A landscape with many peaks, sampled at points; each row gives a point and its height.
A climber steps from a point to the highest of its 2 nearest points, and stops where none of them is higher. Distance is the straight distance between rows; heights are no part of it.
q_241 height 5.50: [  9  -9  -3   0 -10  -5  -2  -4   8  -9   3   5   1  12  18   5  -9 -13
  -9 -10   0  17   0 -15   2   4   2  18   2  14 -11  -2  -4  -4   7 -10
  -8   5   2   9  -1   0 -12  -2  -8]
q_116 height 5.25: [ 14 -13  -9   0  -6  -2   1   1  -3 -10  -3   7  12  -6  14  -5 -13   2
 -10 -16 -12  12   4 -25   0  -8   0  17   0  18  -2  -1   0   2  -1 -17
 -14   6   7  10  -2   4 -11  -3 -13]
q_804 height 1.59: [ -3   9  -8  10   6  -1 -10   1   2   3  11   7 -10  -3  -8   7   3  16
   0  -7   7 -13  -9   8 -22  -8   4   4   2 -12  -6  23   8   7  -3   8
  14  -5 -25 -25   7   9  13   5  18]
q_10 height 5.20: [ -2   5   2   4  -1  -5 -23  -2   8   0  12  -4 -18  11  -1  12  -1  18
  19  18  15   7 -18   0  -9  -7   2   5  -5  12 -29  -6   1  -2 -13  -8
  12 -10   6 -14   9   7  21   5   9]
q_634 height 4.93: [  4 -15 -12  -5 -15  -4 -10  11 -12  -9 -10  14   7 -25  -1  -7 -20  23
   0 -19 -17  -1   1 -33 -12 -17   0  -1   1  16  -3  -3   6   9  -8 -19
 -13   3  19  -2  -7  16  -2  -8   0]
q_439 height 4.42: [  0  -3   8  -4 -21 -14  -5  -4  14   3   7 -14 -10  12  18  10   0  33
   2  23  12   8  -4  -2   2  10  -4  11   5  19 -25  -1  22 -16 -12 -13
  18   2  16 -17   8   8  12  15  -2]
q_110 height 3.56: [ -5   8  17  -6   9   1   9  -6  12   1   8  -9 -13  16   8   7  17 -32
   4  13  16   8   0  30   7  11   6   8   4 -19  -4 -10 -11 -14  13  11
   7   3 -12  12  -1 -27   8  -2   1]
q_929 height 6.55: [  2  -2  -3   4  10   4  -6   5   0  -4  -3  14  -6   1 -12   5 -11 -14
   1 -11   2   3  -7 -18  -9  -9  13  -4  -1  -4   1   0 -14  16   3   8
 -12  -4  -8   9  -8   6  -4 -11   7]
q_539 height 4.24: [  5  -3   4  -1 -15  -6   1 -13  14  -6   9  -7  -4  13  21   9  -4  16
  -9   6   6  11  -4  -5  -1   6   0  18   6  14 -16  10  19 -13  -1 -12
  17   9   0 -14   9   7   6  15  -6]
q_405 height 2.67: [  1  -1  -8   4  10  -2  10   2  10   5   6   6  -6  13  19   9   3 -20
 -10 -14   3  -2  -6  15 -13  -1   1  24   0  -4 -14   2  -2  -4  16  10
  10  -5 -34  -9   2  -8  15  16  -3]
q_649 height 4.21: [-11   8  21  -5   1   3   5   2  10  10   2  14  -3  10 -20  14   6 -31
 -11  -5   5  10   9   5  -3  10   8  -4  14  -9   1  -1 -13   9  12  23
 -16  -9  -9  14  -5 -13 -23 -21  14]
q_267 height 5.78: [ 13  -7   3  -1 -10  -5  -1  -4   9  -6   0  -7   5  11  20   3  -5   1
  -4   8   6  17   3 -14   8   6  -6  12  -4  20  -9  -8  -3  -9  -1 -20
 -11   7  20  14  -6  -3  -8   3 -14]
q_72 height 5.81: [ -1   2  -1   6   7   7  -8   3 -11  -1  -7   8   5 -13 -23  -8  -8   4
  -1 -13  -1  -6   2 -10  -2  -9   9 -23   2 -11  16  12  -3  20  -5   7
  -8   2  -1  -2  -3  12  -7 -12  13]
q_679 height 6.35: [ -4   7   9  -2  10   5 -20  -1  -5   1  -2  -4 -20   5 -24   2   3   7
  22  21  19  -3 -12  -6   1  -2   9 -17  -7 -10   0  -5  -6  13 -10   2
  -3  -7   4  -4  -3   5   8  -8  14]
q_319 height 3.49: [ -2  11  26  -3 -11  -1 -10  -6   9  -4   3  -1  -1   9 -14   8  -1  -6
  -8   1  11  16   9  -8   4  17  11  -5  14   1  -7  14   6   2  -3   9
  -4   3   1  -5   3   3 -14 -13  21]
q_516 height 1.30: [ -7  -8 -12   3   1   4  19   8 -15   7 -13 -11   8  -7   0 -15   5   9
  15  13 -21 -22   7   7  16  -6 -19 -16 -16   3  25 -26 -12  -9 -11  -5
 -12  -2  24  15 -11  -9  13  10 -26]
q_556 height 3.12: [ -3   1  -5  -6 -10  -1   7   1  -4   1  -5   0  28 -18   2  -7  -6  -9
 -13 -17 -22   6  13   4   3   7  -4  -8   9   4  15   3   8   1  -1  -3
 -10   8  12  14   5   3 -28  -8 -11]
q_740 height 1.72: [  0  14   3   6   8   2 -19  -3   5  -4  16   8 -16  13  -1  14   5  13
   1   4  16   4 -18  15 -26  -5  11  16  -1  -8  -9  25   8   3   2   8
  22  -7 -31 -32  20   5  17   2  24]
q_670 height 5.02: [ -2  10   3   1   5   0 -26  -2   5   0  20   0 -26  13  -3  10   5  19
  17  26  19   6 -26  20 -16  -9   6   6  -3   8 -26   4   3  -3  -8   0
  21 -16  -5 -18  18   3  22   3  15]
q_203 height 0.51: [-10  -1 -15  -2   5   9  19  11 -12   7 -13  12  19 -19 -13  -9  -5 -12
 -10 -21 -29  -7   7   9  -5  -7  -2 -22   1 -10  25  -6  -6  11   0   4
 -17  -5   7  18   2  -1 -11 -12 -13]
q_242 height 4.60: [ -1   0   8  -4  19   1   1   1   0   3  -3  18  -5  19  -5   5  -3 -40
  -5 -10   6  18  -2   0  -1  -2  10   3   1  -9   7  -2 -28   6  17  19
  -8  -3 -22  16  -4 -16 -16 -17   5]
q_546 height 1.78: [  0  -1   6  -4 -27 -10  10 -11   8  -8   7  -4   6  -5  23   1  -6   2
 -27 -22 -13   3  19  -2  -8  15   2  28  24  16  -8  21  32  -3   9   1
   9   6  -8 -10  21  15 -11   6  -3]
q_992 height 5.59: [  0   9   2  -5  23   6  -3   1   7   2   8   9 -30  14  -6   9  15 -16
  14  16  28  -4 -13  19 -11  -2  10   8  -5 -25  -6 -14 -20  -1  11  18
   4 -11 -19   2  -3 -14  17  -8   3]
q_919 height 5.77: [ -2   4  -5   4  24  12  -9   1 -16  -2 -10   6   2  -9 -23 -14  -2   9
   9   4   5 -12  -6  -5   9 -11   4 -33 -12 -20  23   8  -9  14  -6   0
  -8   1   1   3  -5   1   5  -5   4]
q_837 height 3.93: [ 12 -14 -20   4  -6  -7  16   3   3  -3  -1  -1   8  -9  24  -2 -11   2
  -6 -16 -16  -6   3  -8  -2  -9  -8  31  -5  20 -11  -8   6  -5   9 -12
   1  -3  -6   0   0   2   6  17 -23]
q_897 height 5.80: [ 11 -12  -9  -4  -9  -6   5   0 -16  -2 -11 -14  19 -13  16 -19   1  34
   8  14 -12  -9   6 -20  19  -9 -20  -5 -14  21   4  -5  19 -14 -16 -18
   2   9  25  -4  -5   6  -1  15 -17]
q_870 height 3.40: [ -2  -3  -7   3  -1  -2  17   2   2   5  -2  -4  18   0  13   1  -2 -23
  -7  -9 -19   0   7  13   5   5  -9   7   3   5  11 -11   1  -4   9  -6
  -4   1   2  19   1 -13  -8   5 -20]
q_291 height 6.88: [  7  -8  -8   2  -3  -3   7  -2   9   0   2  -5  -7   5  14   5   3  -1
   6   8   2  -1  -6  -3   2  -2  -4  12 -10   7 -13 -12  -6 -10   0 -10
   3   0   2   2 -11  -6  15  10 -16]
q_466 height 4.98: [ -2   2   1   1  17  -1   5  -1   2   1   0  15   2  13   6  -1  -4 -28
  -8 -21  -1  11  -1   8  -4  -5   2   8   1 -11   5  10 -15   4  14  16
   1   2 -29   5   4 -12 -10  -5  -1]
q_237 height 2.02: [ -2   2  -1   2 -17  -7   8   3   7   2   4   6   1 -10   1   5  -3   4
 -11 -22 -12  -8  11   1 -16   4   5   9  19   2 -10  17  17   4   0   6
   5   2 -13 -11   7  13  -4   4  11]
q_324 height 6.05: [ -2   4   1   1  13   4 -12  -1 -10   2  -2  -5  -8   0 -20  -8   6  10
  18  19  11 -12  -3   3  17   1   1 -28  -8 -16  13  -2  -8   6  -6   4
  -4  -5  12  -1  -6   0   9  -4   8]
q_775 height 6.58: [ -2  -1  -3   5   2   1  -3   8   2   8  -1   1  -4  -6 -15   4  -2  10
   9  -3   1 -16  -3   2 -10  -7   2 -11   0  -7  -3   1   2   7  -6   2
   0  -2  -2  -8  -4   7   8   0   7]
q_182 height 1.44: [  2 -12  -8   4  -7  -7  22   4  -2   2  -6 -15  24 -15  16 -14   5   4
  -2   6 -16  -6   6  11  14  -1 -14   8  -1  18   7 -13  19 -12  -3 -10
   2   8  16   8  -1  -4  -6  17 -20]
q_273 height 3.19: [ -4   4  10  -3   7  -5  15   3  16  11   8   1 -12  22   5  13   9 -39
  -5  -3   6   6   5  20  -7   9   5  11   6 -12  -9  -8 -12  -8  21  16
   2  -7 -18  10  -7 -21   2  -3   0]
q_274 height 4.84: [  8  -7  -4   2  -9  -3 -15 -10 -16 -10  -2  -6  13 -13  -4 -15 -14  36
  -2  -2   4   1   1 -19   7  -4  -1 -15  -7   7   7  24  18  -3 -12 -13
   8  13  11 -12   8  21  -4   0  13]
q_958 height 2.25: [  7   2  14  -4   2  -1  -9 -11  15 -10   5  11 -18  27  17   9  -2 -25
  -6   2  19  37 -11  -8   7   8  12  23  -2   6 -16   3 -14  -9   9   4
   5   6 -16   4   5  -3  -4  -2   9]
q_204 height 6.40: [  1   2  21  -8 -18  -4 -16   0  -1   0  -3 -15  -3   8  -9   2  -2   4
   2  16   7  14   5 -18  16  22   3 -18   7  12  -6  -6  -1   6 -10  -7
 -16   4  32   7 -10   9 -15 -11   7]
q_464 height 4.57: [  3  -5   6  -6 -23 -15  -5 -10   3  -4   5 -17   4   4  16  -1  -3  40
  -2  13   7   5   5  -8   6  10  -4   1   5  19  -7  14  33 -16 -13 -15
  22   9  18 -20  11  17   1  15   0]
q_251 height 3.63: [ -2   3   8   1  -6  -3  11  -2   8   4   6 -12   8  11  14   5   9 -25
 -10   3  -5  13   7  15   9  14  -4   7   7  -2   0  -7   1 -13   9  -3
  -1   6   5  17  -1 -18 -12   2 -11]
q_996 height 5.98: [  5  14  -2   6  22   9   5  -9  -2  -4   3  -4   2  -2   7  -7  18  -3
   1   3  17  -6  -8  29  11  -7   2   4  -9 -24  15  21   2  -6  10   8
  26  13 -34 -15  10 -11  18  15   8]
q_938 height 4.30: [ -2  -9 -11  -3  -6   0   4  15 -12   7 -14   6  13 -25 -12 -11  -3  22
   7 -11 -20 -18   9 -10  -6 -12  -3 -26  -3   1   9  -1   9   9 -15  -2
  -6   2  14  -3  -7  13   1  -1   2]
q_393 height 2.62: [  5   7   3   3   6   4   5 -15   2 -10   0  -3  12  10  18  -5   6 -15
  -5   0   7  19  -1   7  21   3  -3   6  -5  -4   5   7  -6 -12   6  -6
   8  17  -8   6   3 -14  -8   8  -8]
q_254 height 4.55: [  3  -3  -4  -3  -7   4   1   9 -11   0 -10  -3  21  -7   3 -13  -4   9
   0  -2 -19   7   3 -15  11  -1  -9 -14  -6  10  16 -14  -4  -3  -9 -18
 -22   5  34  15  -9   0 -13  -9 -17]
q_521 height 5.65: [ 15 -13 -15  -2  -6  -1   3   5  -8  -8 -11  -2  17 -15  15 -14  -9  29
   1   1 -13   1  -2 -29   6 -18 -12   9 -11  21  -3  -5   7 -10  -7 -27
  -3   5  18  -2  -9   3   1   9 -20]
q_559 height 5.62: [  5   7  -4   5  25  10   8  -6   3  -4  -4   5   4   5  12  -5  12 -17
   2  -4  11   7  -8  18   8  -8  -1   4 -12 -18  12  10 -11  -5  11   6
  16  10 -29   2   4 -17  11   9  -5]
q_626 height 5.36: [ 12  -6 -11   9   1   6 -20  -9  -7 -17  -1   7   4  -3   7  -5 -17  31
  -1  -2   6  10 -14 -32   0 -21  -7  10 -15  16 -11  12   1  -3 -10 -18
   7   4  -4  -7   1  15  10   6   0]
q_765 height 6.07: [  7  -3   8  -1 -16  -5  -9  -1   4  -5  -1  -5  -5   8   3   2  -8  11
   4  10   5  12  -3 -25  10   5   1  -5   0  13 -11 -10  -1  -1  -8 -11
 -12   4  28   6 -10   3  -6  -3   0]
q_846 height 0.44: [-12  -3  -6  -4   0  12  11  15 -11   7 -12  10  18 -12 -14  -9  -3  -2
  -2  -9 -26  -5   6  -2   1  -1  -2 -30  -4  -4  28 -22 -14   7  -2  -8
 -28  -7  22  25  -6  -3 -10 -17 -17]
q_400 height 2.47: [  6   3  -9   6  17   1   1  -6   0  -4   4  11  -5  10  23   0   2 -16
  -8 -22   7   3 -12   5  -9  -5   0  21  -7  -9  -2  20  -7   0  15  13
  18   5 -51 -16  10  -5  12  14   0]
q_431 height 6.01: [ -2   8   1  -2  23   5 -15   3   7   1  13  15 -35  15  -6  11   7 -12
  13  16  26   8 -25  12 -21  -8  11  19  -5 -12 -15  -9 -17   4   7  15
   7 -16 -20  -6   5  -5  15  -6  15]
q_572 height 4.69: [-10   9   9  -3  16   6  11   3   7  12   4   9 -13  10 -18  13  13 -28
  -5   1  11  -3   7  19  -6   3   5  -6  12 -26   6  -3 -14   2  16  21
 -11 -13 -11  11  -6 -17  -8 -15   9]
q_294 height 4.70: [  3  -6   3  -5 -21 -11  -8  -7 -10  -5  -5 -10  10 -11  10  -9  -5  42
  -2   1   2   3  11 -18   6   4  -6  -8   2  18  -2  13  30  -8 -13 -14
   8  10  21 -12   7  22  -6   8   4]
q_240 height 4.08: [ 11 -13  -7   4 -12 -11   8  -7   8  -7   2  -4   2   1  26   0  -7  12
  -7  -2  -3   2   0  -9   1   0  -4  23  -5  20 -13   1  12 -10   3 -19
   8   7   0  -3   6   3   2  17 -14]
q_669 height 1.37: [ -4 -11 -11   8  -3   2  26   8  -9   6 -11 -13  22 -12   8 -14   6   3
   6   8 -22 -19   5  18  17  -6 -22  -1  -9   9  18 -23   8 -13  -3  -3
   0   3  19  11  -1  -7   3  19 -26]
q_864 height 5.30: [  0   3 -10   8  20   8  10   1   1   1  -7   7  13  -1  12  -5  -1 -24
  -6 -16  -9   7  -2  14   5 -10  -3   7  -5 -11  17   6 -11   0  10   5
   6   8 -23   8   2 -11  -3   6 -13]
q_470 height 0.71: [ -7  -5  -6  -2 -11  -5  15  15  10  16  -5  10   3 -12 -10   8   4 -13
 -11 -26 -21 -16  17   4 -18   3  -1   0  15   2  -9  -6   3  11   5   7
 -13 -10  -5   5  -8   2  -6  -6  -1]
q_341 height 1.67: [  8 -12  -1  -6 -22 -10  12 -14  -1 -14   4  -9  17  -9  33  -9  -9  11
 -27 -10 -10   4  14  -5   1   4  -3  26  12  22  -1  14  31  -6   4 -10
   8  11   3   0  16  11 -15  11 -14]
q_65 height 6.85: [ -7  13   8  -2  13   2  15   6   7  12  10  -6 -10  -2 -14   5  21  -7
   4  10  10 -23   9  32  -2   6   3  -4   5 -26   3   6   9  -4   6  17
  13  -5 -12 -12  -1 -15  16   6  11]
q_930 height 4.68: [  9  -6  -2  -5 -15  -6  -4   5 -12  -9  -7  -5  22 -15  12 -14 -10  18
  -8  -7 -12  10   7 -28   7  -7  -5  -7   2  18  10  -2   7   0 -10 -21
 -17  13  30   6  -2  10 -23  -6 -10]
q_839 height 1.23: [-10  -2  -3  -4   1   6   6  -3 -17   3  -8 -17   1   4  -8 -15  14   3
  18  20 -14 -27  10  12  21   4 -21 -29 -14  -9  30 -26 -22 -12 -10  -1
  -9  -4  26  18  -7 -16  15   3 -19]
q_613 height 6.16: [  4  -5   9   2   0   6 -15   4   2  -3  -1   4  -9   3 -14   5 -15  -1
   6   4   8   6 -10 -21  -3  -2  12  -8  -1   2  -6 -10 -10  14  -4  -4
 -12  -2   6   4 -11   9  -1 -10  11]
q_694 height 6.34: [ -7  14  24  -9   0   3 -24  -9 -12   4  -3 -13 -15   1 -33  -3  14   5
  17  20  14  -5   6  -3  17  18  10 -31   5 -12  11   4   2  15  -9  11
  -9  -7  10  -8  -2   8  -9 -15  28]
q_478 height 5.96: [ -5  12  16  -5  -8   1 -21  -1 -10   6  -6  -6  -3 -11 -35  -2   7  21
   8   6   8  -7   8  -5   4  11   9 -33   8 -11   4  14  12  16 -13   9
  -1  -3   5 -17   0  20  -9 -11  29]
q_90 height 5.95: [  3  -7  -5   0  -6  -4  -2  -2 -17   4  -9 -17  11  -9   3 -17   4  27
  12  17  -4 -12   5  -7  25  -1 -19 -19 -11   6  12  -2   9 -11 -17 -12
   2  10  24  -3  -9   4   1  13  -5]
q_671 height 2.89: [  2   2  -5   2  -2   7  11 -12  -9  -8   0  -9  36 -18  20 -17  -1  -3
 -19 -12 -14   9   6  13  18   0 -10   9   0   3  21  20  19  -7   1  -2
  13  19  -2   3  15   0 -19  10 -13]
q_840 height 5.14: [ -7   3   3  -7  20   4   8   2   9   8   6   6 -23  11  -9  11  15 -25
   7  13  17 -10   0  22  -7   4   3  -2   1 -26   3 -11 -20  -1  15  20
  -4 -13 -10  15  -5 -20  11 -10   0]
q_441 height 3.81: [ -4   9  23  -4 -11   2   0  -2  11   4   1  -1  -6  11 -16  10   4 -22
  -7   5   6  14   9  -4   2  21  12  -7  14   0  -8  -4  -5   6   2  12
 -15  -2   7   8  -6  -3 -22 -18  16]
q_898 height 0.14: [ -6  20  20  -2   6   0  -2 -12  -1  -1   6 -15  12   6  -8  -5  13 -20
  -4   7   5  14   8  19  23  13   3 -19   2 -17  20   7  -6  -4   1   9
   3   9  -1  12   2 -20 -20  -8   8]
q_40 height 4.22: [  0   2   9   0  13   0   4   0   4   2   1   9  -1  23  11   6   0 -39
  -4  -5   7  26  -3   7   8   5   2   8  -5  -6  -2 -10 -26  -6  15   6
  -4   0  -9  21  -4 -24 -10  -8  -6]
q_666 height 2.03: [  5   8  10  -4   8   0  -7  -9  17  -4  11   5 -26  24  15  13   6 -14
   0   6  22  26 -18  10  -7   4  14  24   0   1 -23   3  -8 -11  11  11
  15   0 -25 -11  10  -6  11  -1   8]
q_195 height 6.12: [  1   2   1   6  10   4  -6  -5  -4  -1  -5  10   7  -6 -12  -5  -6 -13
  -4 -16  -2   5   0  -8  -2  -4   7  -9   8 -10  11  18  -7  12   4  11
  -3   6 -13   2   5   0 -10  -9  13]
q_377 height 1.46: [ -6   6 -17   6  19   3   0  13   0   8   4  14  -7 -14 -21   5   4  15
   7  -6   8 -29  -4  13 -29 -16   2  -6   4 -17   4  16   4  17  -2  16
   9 -12 -18 -24   2   8  13  -1  12]
q_498 height 4.81: [ 13 -10  -4  -2 -14  -6 -14  -3 -12 -18  -7   2  13 -19   5 -13 -18  29
  -7 -11  -6  11   4 -37  -1  -9  -2   3  -2  18   3   8  12   0  -8 -26
  -7   8  23  -1  -2  20 -14  -5   0]
q_690 height 5.08: [  6 -11 -10   2  -7   1  -1   8  -2  -6  -5   8   7  -9  -1  -1 -14   5
  -2 -16 -15   0   0 -24  -9  -7   6   0   1  10  -1  -5  -4   8  -1 -13
 -15   2  10   4  -9  10  -5  -5  -1]
q_891 height 5.52: [ 16 -14 -18   4  -4   0  -1  -7  -3 -15  -4   6   8 -12  20  -7  -9  30
  -6  -7  -8   5  -4 -32   1 -18 -10  23 -17  23  -8   6   8  -7  -4 -25
   7   7  -1  -6  -1  10   3  10 -13]
q_817 height 1.00: [-12  -5  -6  -1   2  -1  15  20  13  19  -2  18 -18   3 -21  17   1 -10
  -2  -8  -4 -27   6   6 -24   1   2  -3   5 -11  -9 -19 -14  13  13  12
 -17 -26  -6   6 -14  -4  14  -7  -7]
q_356 height 2.30: [  2   1 -12   6   6  -3   7   1  -1   0   4  14  -2   2  14  -2  -8 -14
 -12 -37  -9  -7  -5   6 -20  -7   1  21   5  -5  -1  21   2   7  14  19
   9  -2 -44 -14   9   3   8   5   3]
q_457 height 0.37: [-11   3   5  -2   4   8   0   4 -11   3  -6   0  17  -5 -17  -8   2  -7
   3   1 -11  -2   4   1  12   6  -2 -33  -1 -11  28 -10 -16   7  -3   4
 -20   0  21  20  -5  -5 -14 -14  -4]
q_435 height 1.16: [ -6   0 -11   1  15   1   8  13   7  13  -3  20  -7  -4 -22  10   0 -10
  -5 -13  -1 -19   4   6 -22  -6   7  -7   5 -20   3  -4 -10  18  11  15
 -11 -15 -14   0  -6   1   5  -8   2]
q_924 height 5.00: [ 12  -3  -1   6   1   5 -25 -15 -15 -21  -7   2  13 -10  -2 -14 -22  26
  -4  -9   9  15 -12 -33   7  -8   2  -4  -8   7   9  28   5   2  -8 -13
   4  10  -1  -7   8  19  -4  -6  11]
q_537 height 3.25: [ -2  -4 -12  -3 -12  -5  19   4  -2  -3  -1  -2  27 -13  15  -1  -7 -20
 -17 -19 -29   3  12   7  -3   3  -8  14   8  12   9  -9   4  -2   8  -9
 -11   2  11  17   4  -3 -26  -2 -22]
q_55 height 6.02: [-10   9  13  -4   5   6 -34   0 -12   4   2  -5 -26   3 -35   8   0  12
  28  32  18  -4 -19 -11  -7   2  11 -14  -2   2  -7 -15  -7  20 -16  -2
  -3 -21  13  -8   0  12   7 -15  24]
q_624 height 6.36: [ -5  13   3  -1  20   7  12  -2   3   1   7 -11  -4   2   6  -2  21 -11
   7  10  11 -15   1  34   6   3   2   1  -6 -22   7   3   3  -9   9   8
  18   5 -19  -7   3 -18  22  15   0]
q_451 height 1.52: [ 13 -20 -14   1 -14  -7  22   4  -5  -4 -10  -7  21 -24  24 -12  -3  14
  -9  -2 -21 -12   6  -3   8 -13 -17  24  -1  29   2 -10  24  -8   2 -14
   5   5  10   1   6   1  -4  18 -24]
q_374 height 6.80: [ -3   8  26  -8 -15  -1 -20  -3 -11   0  -1 -19  -7   5 -18  -3   5   5
   8  20   9   7   9  -8  24  22   6 -32   6  -4   3   1  -2   5  -9   1
 -10   0  23   0  -5   6 -16 -11  19]
q_985 height 5.64: [ -3  10  -4   5  23   7 -26   4   2   0   6  14 -33  12 -17  13   0   0
  24  26  23   2 -29   7 -19 -14  11   9  -7  -6 -22 -15 -16  10  -6   5
   9 -20  -7  -8   5   0  20  -4  16]
q_530 height 6.94: [ -8   2  -2   1  -3  -3  13   9   6  10   1  -3  -1  -6 -13   4  10   0
   1   0  -1 -23  10  15  -6   4   0  -8   8  -7  -2   0   6   3   0  10
   0  -2  -1  -7  -5   1   6   5   6]
q_799 height 2.88: [  1  -2  -1  -2   6  -9  16   4  15   7   4   6  -8  19  18  12   0 -35
 -12 -20  -6   4   4  14 -11   6   0  24   5  -2 -17  -6  -9  -5  19  13
   0  -4 -26   3  -4 -10   3   1  -4]
q_18 height 6.82: [  2   4   6   5   1   0 -12  -2   5  -1   4  -6  -7   5  -8   2  -1  11
   7   7  13   3  -9  -2   0   2   5  -5   0  -8  -6  12   4   4  -6   0
   9   4  -1 -12   2   7   5   1  14]
q_888 height 1.90: [ -8   1  11  -3 -33 -10  11  -3  11   0   5   0   3  -8   5   8   1   3
 -25 -24 -14  -1  24   1 -14  14   0  17  27   7 -14  20  27   1   3   7
   4   3  -7 -12   8  17 -11  -1   7]
q_467 height 0.27: [-11   9  11   0   4   8   1  -3  -4   3   2  -7   7   6  -9  -2   7 -16
   2   6  -2   3   6  13  15  13   0 -25   0 -15  21  -7 -13  -1   1   8
 -10   3  12  19  -3 -17 -14 -12  -1]
q_77 height 5.76: [ -1  -3  14   0 -10   1 -21   1   2  -4   1  -4 -19  11 -20  15 -11   0
  10  16  12  18 -13 -26  -6   8  13   0   3  19 -21 -14  -4  13 -12  -8
 -11  -8  16   0  -6  10  -7  -7  14]
q_276 height 0.59: [ -4  -3 -12  -2   3   2  13  12  -1   7 -10  19  10 -12 -12   2  -8 -18
 -13 -27 -27  -9  11   4 -12  -4   2  -8   6  -7  10  -4  -9  15   7   8
 -17 -10  -7  14  -2   2 -13 -12  -7]
q_620 height 6.14: [ -3 -10  -4  -2  -9  -4   9  -1 -16   7  -7 -24   2  -2   5 -14  12  19
  23  25 -10 -25  12   4  25   3 -22 -16 -12   4  11 -15  -4 -19 -14  -6
   5   7  26   2 -13  -7  14  14 -15]
q_423 height 5.17: [ 12  -2  -5  15   6  13 -34 -14 -11 -21  -1   7  -1   0  -4  -5 -14  22
   2   1  13  20 -21 -28   3 -12   4   1 -14   4  -1  20   0   6 -10 -10
   8   4 -11 -10   8  17   4  -4  14]
q_674 height 5.70: [ -6   9  10   2 -11   1 -17   4  -3   2  -2   1  -2  -9 -27   2  -2  20
  -1  -7   5  -5   6  -7  -9   1   8 -16  11  -6  -1  21  15  14 -14   8
   0  -1  -1 -19   4  25  -8  -6  29]
q_708 height 7.36: [-14   4   8  -2  -5  -1  18   8   6  19   6 -11 -11  -5 -19   6  21   3
   7  14   1 -33  15  25  -4  10  -3  -9   9 -16  -2  -5  10  -5  -1  16
   6  -9   2  -8  -7  -5  13   5  10]
q_124 height 4.43: [  2  -6   0  -3  -6   3  -2  11 -12   2 -12  -4  12 -14 -10 -11  -7  17
   4  -3 -13  -6   1 -14   9  -2  -3 -26  -2   2  13  -5   2   6 -10 -12
 -15   6  25   6 -10   8  -5  -6  -2]
q_668 height 3.89: [ -3   5  11  -1   2   3   9  -3  10   1   8  -9  -2  20  15   3  11 -32
   2  13   9  17   1  16  13  11  -3   3  -4  -7  -3 -16 -15 -13   8   2
   0   3   5  22  -8 -24  -2  -2  -9]
q_218 height 1.14: [ -5   3   0  -1  13  10  -1  -6 -12  -2  -5 -12  -5   9  -2 -12  13  -8
  15  20   3 -12   1  14  20   4  -7 -27 -12 -21  26 -15 -28  -6  -4  -1
  -9   1  12  18  -5 -18   9  -4 -11]
q_27 height 1.58: [ 13 -14 -14  -4 -14  -6  13  -6  -2 -13   0  -6  23 -20  26 -15  -5  16
 -13  -7 -14   2  10 -11   4  -9  -9  20  -1  27   4   4  24  -8  -1 -15
   2   9  13   4  11  10 -15  11 -17]
q_525 height 1.85: [ -1  13  13   1  -1  -3 -14  -7  16  -4  17   1 -22  23   7  15   5   8
  -3   8  21  16 -17  14 -14   7  12  19   4   1 -18  14   7  -7   4   6
  19  -4 -21 -26  18   2  14   0  17]
q_517 height 2.45: [  9   5  12  -1   6   0  -2 -13  10  -8   3   1  -2  19  18   1   1 -22
  -6   7  12  31  -6  -1  11   7   5  12  -1  -3  -6   6 -10 -10  12   1
   7  12 -10   6   4 -12  -5   1  -1]
q_232 height 5.71: [ -6  10  11  -5  13   8 -30  -1  -4  -3   9   4 -33  10 -31  11  -2   0
  22  33  26   4 -25  -1 -17  -1  15   1  -1   2 -15 -14  -5  15 -11   8
   1 -24   2 -10   6   9   9 -15  26]
q_856 height 7.19: [  5   1  -2   4   6   0   0  -4  10  -1   6  -3  -8   8   7   5   2   4
   8   6   7   2  -9   3   4  -2  -1   2  -6  -2 -11   1  -1  -6   0  -5
   8   3  -4  -8  -2  -3  12   7   1]
q_144 height 2.16: [ -4   2 -10   2  -7  -9   9   4   4   4   6  14  -2 -11   4   7  -7 -10
 -14 -37 -17 -14   9   0 -28   1   2  19  15  -2 -11  18   8   7  13  18
   1  -4 -32 -14   5  11   2   0   5]
q_640 height 0.85: [-13  -3  -3  -4 -14  -3  14  20  14  23  -6  14  -9  -1 -21  21   7 -10
  -9 -13  -7 -23  21   6 -23   7   3  -1  15   1 -18 -11  -4  11   5  12
 -14 -21  -2   0 -14   0   6  -6   1]
q_934 height 5.45: [ -4  -3   6   2  -1   4 -27   4   4  -4   7   0 -26  16  -9  16 -13   8
  15  22  15  14 -23 -17 -10  -2   9   9  -5  15 -28 -16  -9   7 -13  -9
   0 -11   9  -5   0   9  10  -5  10]
q_696 height 3.80: [  7 -13 -20   5  -4  -6  21  14   2   4  -6   8   8 -11   9   0 -10  -3
  -5 -19 -24 -12   3  -3  -8 -10  -6  14   0  11  -5 -13  -1   2   5  -7
  -5  -5  -3   2  -8  -3   8   9 -18]
q_289 height 2.77: [  9   2  -5   3  11   7   5 -14  -7 -10  -3  -1  28  -3  22 -13   3  -6
 -14  -8  -3  12  -2   6  17  -4 -10   6  -9  -2  14  18   4  -8   3  -7
  13  19 -16   3  12  -9  -6  14 -14]
q_452 height 6.59: [ -4  -9  -9   3  -2  -8  12   6  11   9   1  -9 -13   2  12  10   2   6
  15  19  -1 -16  -8   7  -3  -5  -9  10  -9   8 -19 -22 -10 -14  -4  -4
  11  -5   9  -2 -13 -13  34  13 -17]
q_208 height 1.32: [ -8   3 -17   2  26   4   8  11   1  14   2  16 -17  -3 -25   8   7   3
   4   0  10 -29  -3  16 -24 -12   1  -8   0 -30   8   3  -8  17   7  16
  -4 -20 -17 -11  -2  -2  18  -3   4]
q_763 height 6.37: [ -6  -8  -5  -2  -6  -5  11   3   3   6  -1 -18  -8  -1   7  -1  11  10
  19  24  -4 -22   1   8  12   1 -14  -1 -11   6  -4 -24  -8 -19  -7  -4
   9   2  20   2 -13 -10  28  15 -17]
q_44 height 2.99: [ -4   3  -5  -4  -9  -1   9 -10 -11  -4  -2 -12  35 -22  12 -15  -5  -1
 -15 -10 -20  10  12  12  12   7 -10  -1   6   7  20   6  24  -9  -4  -7
   6  16  16   9  14   5 -33   3 -12]

Two climbers start at each pair of points below. Name the first point that both come to, or write -.
q_467, q_839 | q_668
q_817, q_144 | q_668
q_516, q_124 | -

Where does a climber stop that starts at each point below?
q_666 | q_668
q_539 | q_856
q_254 | q_374
q_218 | q_668
q_898 | q_668
q_521 | q_856
q_237 | q_668

Call two points neighbours if one is among the 2 nearest of the other. Go from one point of each pair to the other, from neighbour to neighbour, staying as high as possible. Name the lowest point that can't be avoided.
q_431, q_929 | q_985
q_679, q_929 | q_919
q_856, q_708 | q_775
